Points, in no order, along strands that fork and pass close to each other.
Points whose rows are less than 40.1 apart are linked; no others are. Some points are linked to none.
<451>: 7; -13; -2; 9; -17; -5; 5; 3; -1; 0; 6; 10; -12; 16; 4; 8; -8; -10; 5; 7; -34; 1
<1586>: -12; 10; -2; -4; -21; -3; 1; 17; 16; 17; 18; -22; -7; -30; 8; -3; -1; -16; 17; 16; -1; -4
<1198>: 1; -8; -9; 3; -30; -6; -20; -14; -3; -1; -7; -14; 17; 10; 1; -10; 9; -14; 4; 6; 4; -19
<1212>: -4; -11; -5; 2; -3; -13; 4; -20; 19; -2; -5; -23; 16; 3; 0; -7; 6; -9; -9; -12; -16; -6
<957>: 2; -16; 5; 11; -24; -7; 6; -4; 6; -5; -2; 6; -6; 24; -1; 3; 0; -13; -5; 9; -33; -2
<1006>: -11; 18; -5; 3; 4; 27; -3; -1; -29; -1; 3; 25; -13; -5; 20; 2; -3; 25; 7; 2; 16; 21
<1663>: -12; 11; -10; 10; -19; 8; -6; -25; -8; -9; 1; -6; 4; -6; 12; -20; -15; 12; 13; 4; 14; -5
<628>: 10; -2; -18; -12; 30; -4; 8; 7; -5; 20; -6; -8; 1; -20; 4; 1; -6; 2; 3; -4; -6; -4
<896>: -10; 13; 15; 7; -13; 15; 7; -16; -1; -24; 15; 0; 5; 18; 16; -14; -7; 12; -7; 19; -2; 13
<1188>: 6; 0; -8; -1; 13; -13; -12; -13; 21; -15; 4; -12; -5; -4; 2; 3; 8; -6; 6; -9; 3; -6
<743>: 7; 6; -10; -6; 6; -9; -5; -21; 19; 5; 12; -34; -4; -26; 13; -4; 1; 0; 1; 20; 15; -4
<1660>: 13; 11; -12; 6; 15; 12; -1; 24; -5; 4; -13; 18; 0; -3; 6; 14; -7; 1; 4; 5; -24; 7
<480>: 17; -21; -11; 2; 7; -7; -5; -8; -2; 5; -10; 17; -9; 7; -17; 11; -3; 12; -4; -30; -3; -11
<589>: -10; 17; 3; -10; 11; 8; 5; 22; 0; 3; -5; 4; 10; -21; -1; -13; -12; 7; 6; 22; 36; 1
<1150>: -8; 2; -4; -8; -24; 3; 7; 15; 5; 16; 16; -20; 5; -16; 4; -8; -9; -8; 10; 26; 0; -8
<330>: 13; 19; -10; 8; 22; 19; -1; 26; -6; 6; -9; 10; 2; -14; 11; 5; -11; 2; 8; 15; -12; 11
<732>: 21; -1; -16; -9; 9; -18; -14; -28; 22; -5; 5; -30; -1; -9; 8; -4; 5; 2; -7; 16; 9; -5
<68>: -5; 13; 9; 5; 13; 12; -1; 21; 1; 0; 1; 6; 2; 0; -9; 5; 7; -6; 7; -11; -2; -2
<1217>: 16; -15; 5; 16; -15; -6; 21; -16; 0; 0; 5; -7; 0; 10; -10; -5; -8; 0; -14; 1; -18; -5
<1256>: 15; -21; -12; -8; 19; -14; 18; 6; 3; 16; -17; 5; 4; 3; -10; 11; 2; 0; -21; -10; -14; 2
<1622>: 13; -1; -3; -9; 28; -5; -4; 7; 13; -2; 2; 0; -6; 0; -17; 11; 19; -2; -4; -14; 9; -7
<1259>: -9; 8; -4; 5; -20; 16; -7; -6; -23; 6; 11; 3; -13; -9; -2; -5; -9; 8; 19; -12; 19; -11
<1041>: -18; 19; 0; -8; -7; 16; 5; 26; -10; 5; -6; 12; 4; -21; -1; -10; -16; 9; 13; 12; 30; 6
<288>: -4; -1; 12; 3; -1; 5; -16; -13; -3; -15; 0; 11; -3; 13; -17; -2; 8; 4; 1; -20; 17; -8
<496>: -6; 4; 1; -15; 32; -14; 4; 4; 14; 1; -5; -24; 18; -20; 14; -6; -3; -6; -5; 11; 1; 11
<1408>: -6; -3; -4; -9; 10; -7; -17; 3; 4; -13; -16; 10; 10; 8; 2; 1; -3; -9; 12; -3; 5; -5
<752>: 3; 8; 9; 6; 16; 6; 1; 26; 11; -1; -13; 15; 8; 11; -7; 17; 10; -10; -12; -13; -27; 2
<62>: -3; 2; -6; 2; -1; -2; -4; 4; 8; 11; 10; -14; -13; -15; 11; 7; -5; -10; 14; 0; -22; -2
<738>: 4; -1; 5; -2; -1; 6; 20; 24; -7; 18; 8; -3; 8; 4; -4; 2; 1; -6; -2; 17; -19; -4
<1437>: 15; -9; -12; -11; 17; -14; -1; -4; 15; -15; -14; 1; 7; 9; 10; 1; -16; 3; -7; 11; -2; 6
<1536>: -3; -1; -5; -2; -22; 13; 2; -4; -26; 8; 10; 2; -3; -3; -7; -9; -9; 14; 13; 0; 27; -10
<1655>: 16; -10; 9; 2; 14; -11; 16; 4; 25; -13; -5; 2; 0; 15; -4; 7; -3; 1; -24; 1; -19; 11
<231>: 13; 8; -5; -7; 30; -6; -4; 11; 10; 7; 9; -7; -15; -15; -9; 13; 13; -2; 2; 2; 16; -4
<502>: -17; 5; -6; 3; 1; 4; -18; -12; -9; -15; -10; 19; 2; 2; 15; -6; -13; 9; 18; -15; 8; 2
<1383>: 0; -25; 1; 2; -19; -9; 2; -3; -12; -7; -22; 15; 15; 24; -10; -1; 3; -10; -7; -7; -9; -9
<1459>: -1; 2; -15; -17; 24; -11; 5; 10; -3; 26; -1; -21; 6; -26; 2; 0; -1; 0; 5; 1; 7; -3
<781>: 19; -16; -5; -6; 7; -14; 7; -9; 10; -15; -8; -2; 12; 12; 15; -8; -18; 6; -13; 19; -7; 7
<292>: -28; -2; 15; 4; -27; 17; -8; -3; -37; 3; 6; 27; 0; 15; 5; -2; 8; 8; 6; -12; -8; 10
<1228>: 10; -12; -8; 4; 4; 3; -10; -10; -11; 7; -1; 9; -9; -3; -17; -2; -2; 11; 12; -26; 14; -16
<1662>: 18; -24; -4; 1; -8; -31; 19; 0; 23; 7; -10; 7; -4; 10; -10; 13; 6; -6; -32; -17; -20; 5
<100>: 1; -17; 16; -2; -21; -7; -17; 4; -16; 1; -2; 3; 9; 15; -18; -1; 19; -15; 4; -12; 8; -18
<951>: 9; -14; -13; -2; 0; -14; -5; -23; 8; -11; -20; -3; 20; 11; -6; -12; -2; 6; -9; -5; 4; -10
<1080>: 14; -18; -13; -11; 11; -25; 2; -30; 17; 4; -8; -23; 12; 6; -10; -4; 14; -3; -28; -9; 0; -8
<595>: 5; 17; 0; 1; 29; -4; 4; 14; 14; 6; 8; -11; -11; -23; 20; 15; 0; -8; 3; 9; -20; 14
<110>: -4; -6; 8; 12; -27; 1; -6; -11; -2; -11; 3; 0; 4; 25; -3; -3; 5; -13; 1; 7; -13; -9
<1612>: -7; 11; 8; -11; 14; -1; 15; 12; 9; 10; 6; -25; 13; -27; 1; -20; -5; 3; 3; 17; 21; -3
<1679>: 12; -17; 4; 9; -22; 3; 21; -15; -18; -1; 2; 1; -1; 14; -5; -6; -11; 3; -7; 8; -11; 1
<1344>: 4; 17; -7; 2; 16; 19; 4; 25; -19; 14; -12; 14; 5; -18; 4; 1; -14; 9; 9; 9; 6; -1
<914>: 16; 5; -5; 6; 6; 5; 1; 21; 4; -1; 1; 16; -11; 4; 7; 19; -8; -4; -4; 10; -34; 6
<1016>: 13; -17; -13; -1; -14; -17; -25; -16; 2; -2; -8; -14; 11; 9; -8; 2; 11; -8; 1; -5; 6; -20
<1600>: 16; -18; -5; 13; -16; -15; 19; -7; 11; -4; -14; 22; -5; 16; 4; 2; -19; 8; -24; -2; -24; 11
<1127>: 19; -25; -11; -11; 21; -15; 18; -15; 7; 11; -3; -23; 10; -11; -8; -11; -8; 8; -20; 3; -4; -3
<961>: 2; -3; 8; 9; 9; 2; -4; -12; 13; -17; 1; 8; -2; 13; -11; 1; 6; 3; -4; -22; 1; -5
<569>: 0; -3; 15; 3; -13; 12; 13; 24; -13; 8; 7; 16; 2; 18; -10; 1; 5; -9; 1; 19; -26; -1
<1118>: -23; 21; 17; 1; -19; 14; -9; 13; -3; -8; 10; 15; -1; -2; 3; -4; 3; 1; 18; 4; 19; 4
<1206>: -3; 8; -4; 2; 16; -1; 0; 10; 16; 7; 9; -18; -10; -25; 27; 4; -12; -8; 12; 14; -19; 8
<352>: 0; -14; -10; 0; -18; 2; -12; -32; -19; -7; -18; 16; 10; 19; -5; -10; -1; 10; -6; -16; 11; -4
<150>: 9; 1; 2; 15; -8; 10; 10; 17; 0; 3; 4; 18; -15; 13; 0; 14; -4; -3; -1; 2; -40; 5
<835>: 15; -18; -7; -17; 24; -9; 16; -6; -2; 14; 0; -22; 13; -9; 1; -11; -12; 11; -9; 10; 3; -2
<742>: 7; -7; -11; -17; 24; -17; 11; -6; 13; 11; 3; -25; -8; -9; -1; 12; 5; -5; -16; -9; -12; 8
<626>: 9; -17; -12; 5; -6; -9; -5; -34; 1; -10; -23; 7; 10; 16; -7; -12; -11; 11; -14; -9; 5; -6
<1145>: -4; 1; 4; -20; 24; -10; 10; 4; 12; 8; 2; -30; 13; -24; 9; -12; -4; -1; -3; 21; 15; 5
<186>: 1; -6; -7; 7; -13; -4; 1; 2; -1; 8; 12; -12; -5; -5; 2; 1; 0; -12; 14; -3; -15; -10
<189>: -13; -10; 13; -5; -36; 3; -15; -3; -21; -2; -1; 11; 14; 20; -13; -8; 9; -3; 6; 2; 14; -12
<1197>: 7; -15; -7; -10; 10; -21; -5; -20; 14; -11; -17; -5; 17; 18; -15; -3; 12; -3; -17; -12; 11; -10
<1119>: -10; -3; 8; -5; -30; 7; -4; 9; -23; 5; 3; 11; 8; 13; -9; -6; 0; -8; 11; 11; 12; -10
<1073>: 12; -6; 5; 13; 9; -5; 9; 15; 13; 5; -17; 22; -3; 10; -16; 18; 5; -5; -20; -27; -26; 4
<477>: -6; 13; -1; -4; -6; 15; -8; 35; -12; 17; 0; 9; -3; -20; -6; 3; 1; -8; 17; 1; 14; -8
<1456>: 3; -14; 14; 8; -17; -3; -11; 5; -1; -3; 1; 18; -9; 20; -13; 12; 7; -9; 4; -14; -17; -7
<321>: -17; 17; 18; 10; -10; 9; -2; -3; 12; -22; 12; -7; 6; 8; 7; -11; -5; 0; 3; 18; 1; 5
<15>: -3; -7; -4; -20; 19; -21; 13; -4; 11; 13; 0; -30; 4; -10; 12; 11; 4; -5; -14; -2; -23; 17
<1315>: -7; 11; 5; -1; -2; 11; -6; -17; -7; -19; 5; 7; -4; 9; 3; -3; -1; 13; 4; 5; 27; 6
<608>: 6; -24; 7; 10; -32; -8; 7; -19; -20; -4; -20; 23; 4; 25; -12; -7; 4; -6; -12; -6; -6; -3
<438>: 16; 8; -14; 4; 32; -1; -7; 5; 13; -1; -3; 1; -15; -19; 16; 16; -9; 2; 7; 5; -10; 9
<979>: -20; 34; 13; 10; 1; 29; -14; 14; -13; -6; -6; 28; -7; -5; 11; 2; 1; 5; 13; -5; 4; 17
<1512>: -5; 16; 7; 1; 1; 13; -2; -9; -5; -12; 10; 0; -8; -9; 1; -9; -2; 14; 8; 11; 39; 5
<861>: -29; 17; 18; -6; -36; 22; -2; -6; -18; -4; 21; 15; -2; 9; 7; -10; 14; 13; 3; 5; 19; 14
<1391>: 0; -9; 7; -12; -11; -6; -17; 11; -2; 2; 0; -6; 4; 6; -14; 5; 19; -13; 11; -5; 12; -17
<624>: -13; 24; 5; 17; 9; 21; 10; 21; -3; 12; 4; -1; 0; -22; 1; -8; -9; 4; 12; -7; -13; 0
<309>: 4; -3; -2; -7; -18; -3; 10; 5; -2; 9; 14; -21; 5; -12; 0; -11; -8; -3; 7; 21; 11; -12
<1137>: -19; 18; 11; 4; -8; 11; -7; 8; 6; -13; 8; 1; 1; 2; 7; -6; -4; -4; 16; 10; 7; 0
<1104>: 6; 29; 5; 11; 19; 19; -14; 26; 0; 3; -1; 19; -20; -16; 1; 14; 6; 2; 12; 5; 15; 6
<601>: -1; 2; 1; 3; -17; 9; -9; -26; -17; -20; 6; 7; -1; 19; 6; -5; 3; 15; -4; 2; 20; 8
<78>: 2; 1; -6; -13; -7; -3; 4; 9; 0; 9; 14; -22; 4; -18; -6; 0; 4; -5; 9; 12; 27; -19
<236>: 8; -15; -16; -5; 23; -6; 12; 7; 0; 6; -15; 2; 7; -3; 0; 6; -7; 1; -9; -8; -13; 0
<800>: -9; 28; 15; 11; 1; 27; -25; 20; -10; -1; 1; 29; -12; -8; 4; 16; 8; 4; 13; -6; 13; 8
<851>: -7; 8; -7; -7; 12; -1; 4; 19; -1; 24; 7; -16; 0; -33; -3; 3; 7; -8; 9; 1; 9; -2
<49>: -27; -2; 23; 3; -28; 15; 6; -4; -32; 4; 0; 31; 0; 24; -2; -8; 8; 0; -6; -3; -18; 8
<200>: 12; -25; -5; -9; 10; -28; 15; 1; 16; 9; -14; -1; 4; 7; -13; 13; 9; -5; -31; -18; -15; 6
<1195>: -15; 11; 8; -8; 6; 9; 11; 16; 0; 2; 1; -11; 19; -10; -2; -19; -7; -1; 3; 12; 20; -4
<152>: 13; 4; -7; 9; 13; 2; 2; -9; 1; -9; 7; -3; -14; -5; 8; -1; -15; 10; 11; 1; 1; -1
<1014>: 20; -19; -10; 17; -21; -19; 10; -32; 12; -10; -18; 16; -8; 17; -3; -2; -18; 12; -27; -9; -7; 5
<772>: -2; 17; -4; 3; 29; 2; -14; 1; 9; -23; -13; 19; -8; 0; 9; -1; -6; 7; 6; -2; 13; 8
<119>: -6; 18; 6; 13; 19; 4; 5; 8; 13; 3; 17; -13; -14; -27; 2; 3; 6; -7; 9; -7; -2; 0
<947>: -7; -7; 6; -1; 9; -12; 9; 7; 8; 11; 0; -13; 4; -1; -9; 10; 17; -16; -5; -22; -23; 1
<1527>: 11; -8; -5; 16; -10; 1; 2; -26; -2; -14; 3; 15; -18; 11; -1; 7; -13; 16; 1; -17; -7; 6
<954>: -9; 10; 8; 12; -11; 19; -18; 8; -15; 3; 8; 15; -20; -1; 0; 6; 1; 3; 23; -23; -3; 0
<555>: 8; -2; -10; -8; 0; 3; 3; -4; -15; 9; 4; -2; -3; -11; -5; -12; -9; 10; 14; 2; 30; -14
<1540>: 21; -24; -13; -5; 3; -15; 14; -29; 6; 9; -5; -30; 15; 2; -5; -11; 4; 0; -24; 8; -2; -7
<77>: -11; 6; 7; 6; -39; 15; 8; -16; -20; -1; 18; -4; 0; 6; 6; -18; -7; 10; 4; 17; 7; -1
<1353>: -10; 19; -2; -11; 23; -3; -8; 22; 5; 24; 5; -16; -9; -22; 2; 23; 24; -19; 2; -10; -7; 11
<69>: -16; 16; 1; -4; -10; 4; 4; 25; 12; 21; 15; -18; -10; -37; 2; 3; 5; -10; 14; 10; 11; -3
<323>: -13; 21; 1; 8; 5; 21; -4; 6; -18; -7; 1; 20; -10; -4; 13; -1; -7; 13; 10; -1; 8; 14
<1573>: -29; -3; 5; -1; -28; 15; -14; -9; -41; 3; -2; 25; 5; 7; 5; -5; 0; 15; 9; -21; 7; 6
<1201>: 4; -9; -6; -13; -10; -6; -8; 6; -4; 16; 8; -15; 8; -2; -14; 3; 12; -11; 8; 0; 16; -24
<634>: -25; 10; 16; -1; -32; 18; 7; -7; -18; -5; 18; 9; -3; 16; 5; -14; 1; 8; 4; 15; 1; 8
<113>: -8; -1; 0; 6; -4; 8; -20; 3; -15; -10; -8; 22; -9; 3; 2; 5; -5; 3; 17; -24; -4; -1
<211>: -4; 1; 6; 0; -25; 7; 1; 17; -11; 6; 10; 3; -4; 7; -5; 4; 1; -6; 13; 12; 12; -8
<415>: 15; -4; -6; -12; 18; -4; 10; -4; -5; 8; 1; -11; 1; -11; 0; -13; -13; 10; 3; 16; 19; -10
<296>: -2; 8; -2; 1; 20; 2; -2; -1; 8; -26; -12; 16; -1; 6; 17; -2; -17; 12; 2; 12; 6; 13
<1541>: -6; -12; 0; -7; -24; -15; -10; 0; 0; 3; 2; -15; 21; 13; -2; -5; 13; -22; 1; 11; -4; -14
<416>: -10; 18; 8; 2; 24; 12; 0; 26; 2; 8; -4; 2; 14; -8; -9; 2; 10; -8; 0; -10; -10; -2
<735>: -2; -1; 2; 0; 3; 1; 11; -16; -10; -10; -6; -3; 16; 12; -2; -18; -9; 11; -5; 1; 13; -1
<138>: 11; -6; -9; 3; 7; 11; 6; 10; -19; 3; -14; 24; -3; 11; -1; 10; -12; 6; 1; -3; -14; 4
<450>: -34; 26; 19; 0; -20; 26; -19; 16; -11; -2; 5; 23; -7; -1; 11; -2; 4; 6; 14; -2; 14; 17
<53>: 9; -19; 10; 15; -29; 2; 20; -23; -25; -1; -6; 16; -3; 24; -12; -3; 5; 3; -13; -2; -5; 2
<1438>: -12; -3; 17; 5; -25; 11; 8; 4; -19; -1; 4; 25; -7; 27; -4; -3; 5; -7; 3; 13; -22; 7
<90>: -18; 25; -3; -10; 31; -4; -6; 17; 16; 18; -2; -19; -7; -32; 10; 15; 16; -18; 5; 0; 7; 15
<1059>: 5; -8; 0; -11; 19; -8; -3; 13; 4; 3; -4; -1; 3; -1; -15; 14; 18; -7; -3; -25; 6; -13
<860>: -8; 4; -9; -29; 24; -23; -5; -2; 8; 11; 5; -38; -4; -13; 10; 12; 16; -14; -5; 7; 10; 11
<304>: 2; 15; -8; -3; 38; -1; -14; 11; 12; -16; -9; 10; -5; -10; 2; 8; 7; 1; 6; 1; 12; 5
<435>: 11; -23; 3; 2; -11; -9; 13; -11; 7; -8; -12; -1; 17; 17; 10; -10; -17; 2; -16; 22; -21; 11
<1369>: -5; -11; 4; -3; 9; -5; -1; 11; 4; 8; -5; -1; 7; 5; -16; 11; 18; -12; -7; -29; -13; -8
<1087>: -11; 18; 5; 9; -11; 16; -17; 8; -10; 6; 10; 10; -20; -18; 0; 0; -8; 8; 20; -14; 17; -5
<1280>: 0; 0; 2; 14; -22; 8; -3; -34; -5; -20; 5; 1; -2; 22; 0; -10; 3; 11; -8; -2; 3; 3
<1580>: -5; 8; 2; -5; 28; 0; 6; 14; 13; 12; -3; -15; 7; -12; 0; 7; 11; -6; -7; -11; -19; 6
<1656>: 20; -8; -2; 2; 16; -17; 7; -12; 28; -12; 6; -4; -7; 6; -5; 8; 2; 3; -17; -10; -8; 3
<63>: -18; 6; -12; 9; -13; 6; -18; -22; -9; -14; -2; 4; -8; -7; 15; -12; -12; 9; 20; -1; 17; -4
<503>: 8; -12; -14; 5; -8; -3; -6; -10; -6; 12; 6; -6; -5; -3; -7; 2; -1; -1; 10; -18; -5; -20
<706>: -15; 21; 13; -3; -16; 20; 0; 1; -11; -4; 15; 8; -7; -7; 0; -11; -1; 18; 5; 7; 45; 12
<1049>: 9; 1; 10; 11; -17; 6; 4; -32; 2; -26; 5; -3; 0; 23; 8; -13; -10; 12; -14; 9; -6; 11
<1134>: -7; 1; 1; 12; -26; -2; -8; -16; 10; -14; 1; -12; 11; 14; 10; -16; -5; -10; -2; 22; -15; -5
<479>: 8; 25; 3; 11; 23; 12; -2; 23; 7; 10; 10; 0; -16; -29; 1; 15; 5; 0; 8; 6; 5; 3
<285>: -5; 13; 8; 11; 14; 6; -3; 7; 10; -1; 11; -5; -9; -12; -1; 8; 11; -6; 10; -17; -6; -5
<871>: 12; -6; -3; -11; 17; 5; 21; 26; -8; 24; 1; -12; 8; -7; 3; 5; -3; -7; -8; 15; -22; 6
<612>: -18; 14; -3; -17; 24; -18; -4; 1; 17; 14; 2; -31; -1; -33; 15; 9; 12; -14; 1; 10; 12; 13
<557>: 11; -7; 4; 10; -1; -10; -4; -15; 23; -16; 1; 7; -6; 21; -10; 9; 8; -3; -16; -18; -2; -5
<1343>: 1; -8; 2; -12; 8; -14; 6; -5; 13; 5; 11; -35; 8; -4; 12; -1; 3; -10; -5; 14; -18; 3
<54>: 10; -2; 13; 7; 11; 2; 13; 19; 15; -9; -5; 11; 4; 16; -4; 10; -1; -1; -24; 2; -29; 12
<247>: 2; 15; -11; 1; 44; -6; -9; 4; 22; -6; -5; -4; -15; -24; 12; 7; 3; 2; 8; 10; 7; 11
<180>: 8; -9; -15; -15; 28; -16; -11; -1; 16; -11; -20; 6; 9; 5; 1; 5; 0; 1; -1; -1; 4; -2
<1577>: -2; 4; 1; -6; 20; -1; 6; 14; 7; -2; -2; -11; 12; -10; 6; -2; -5; -3; -6; 11; -11; 2
<637>: -15; -11; -4; 2; -17; 5; -6; -19; -30; -3; -8; 18; 9; 15; 4; -6; -6; 10; 7; -8; 10; -3
<1009>: 1; 15; 15; 10; 1; 20; 9; 10; -7; -7; 14; 10; -10; 9; 4; 4; -5; 1; 3; 15; -11; 9
<998>: -4; -7; -4; -12; -10; -16; -10; 8; 10; -4; 2; -16; 15; 9; 2; 2; 14; -18; 1; 12; -9; -8
<398>: -9; 1; 22; -1; -2; 6; -18; 3; -12; -9; -2; 12; 5; 11; -20; -4; 12; 3; 6; -24; 17; -10
<300>: -21; 13; 18; -8; -25; 26; -5; 1; -27; 1; 15; 16; -8; -4; -2; -9; 13; 17; 8; -6; 32; 8
<1367>: 15; -5; -9; -5; 26; -15; 9; -16; 27; -4; 6; -21; -13; -6; -1; 8; 3; 4; -17; -13; -6; 6
<318>: 9; 4; -12; -7; -5; -8; -7; -8; 10; 8; 12; -23; -9; -30; 2; -3; 6; -1; 9; 19; 36; -14
<963>: 23; -16; 1; 16; -11; -14; 12; -22; 15; 0; -2; -15; -1; 10; -2; -4; -2; 2; -22; 1; -20; 3
<147>: -8; -11; -2; -6; -1; -9; -11; 5; -4; -9; -19; 15; 12; 20; -4; 3; 2; -11; 4; -9; 1; -7
<734>: 0; 2; -4; -20; 18; -16; -4; 8; 10; 10; 10; -22; -7; -12; -3; 15; 22; -14; 1; 4; 16; -1
<841>: 24; -19; -13; 13; -14; -14; 1; -30; 17; -7; -4; -1; -6; 12; 0; -2; -13; 10; -19; -4; -14; 5
<1674>: 0; -5; 0; -3; -7; -10; -4; -8; 14; -12; 6; -21; 11; 4; 13; -7; -4; -8; 1; 21; -10; -3
<1306>: 12; -22; 2; 11; -13; -21; 24; 1; 18; -1; -15; 16; -6; 15; -9; 4; -3; -3; -31; -9; -21; 11
<1440>: 7; -12; 1; 3; -6; 12; 20; -1; -26; 1; -4; 16; 1; 16; -6; -4; -12; 9; -5; 0; -7; 4
<42>: 13; -13; -4; 5; 10; -6; 0; 5; -1; 4; -16; 26; -5; 8; -19; 18; -1; 8; -8; -33; -10; -2
<1521>: -8; 11; 0; 10; -25; 12; 5; -17; -8; -5; 14; -10; 0; 0; 9; -20; -9; 10; 8; 9; 12; -3

A fork is a point with three links, a tip a point with one. Leave the first point through the second and follow the links. Name the first fork or tip that comes.
<896> / <321> => <979>
<1679> / <53> => <435>
<78> / <1201> => <211>
<628> / <1459> => <78>

Follow the links from the first point to the second, and from the first to the third. Name the last point that the two ways share.
<42> / <398> / <998> => <1656>
<1391> / <732> / <1459> => <78>
<732> / <189> / <1256> => <78>
<961> / <595> / <957> => <1656>
<1006> / <321> / <1577> => <979>
<589> / <1369> / <479> => <1580>
<914> / <961> / <1198> => <1674>
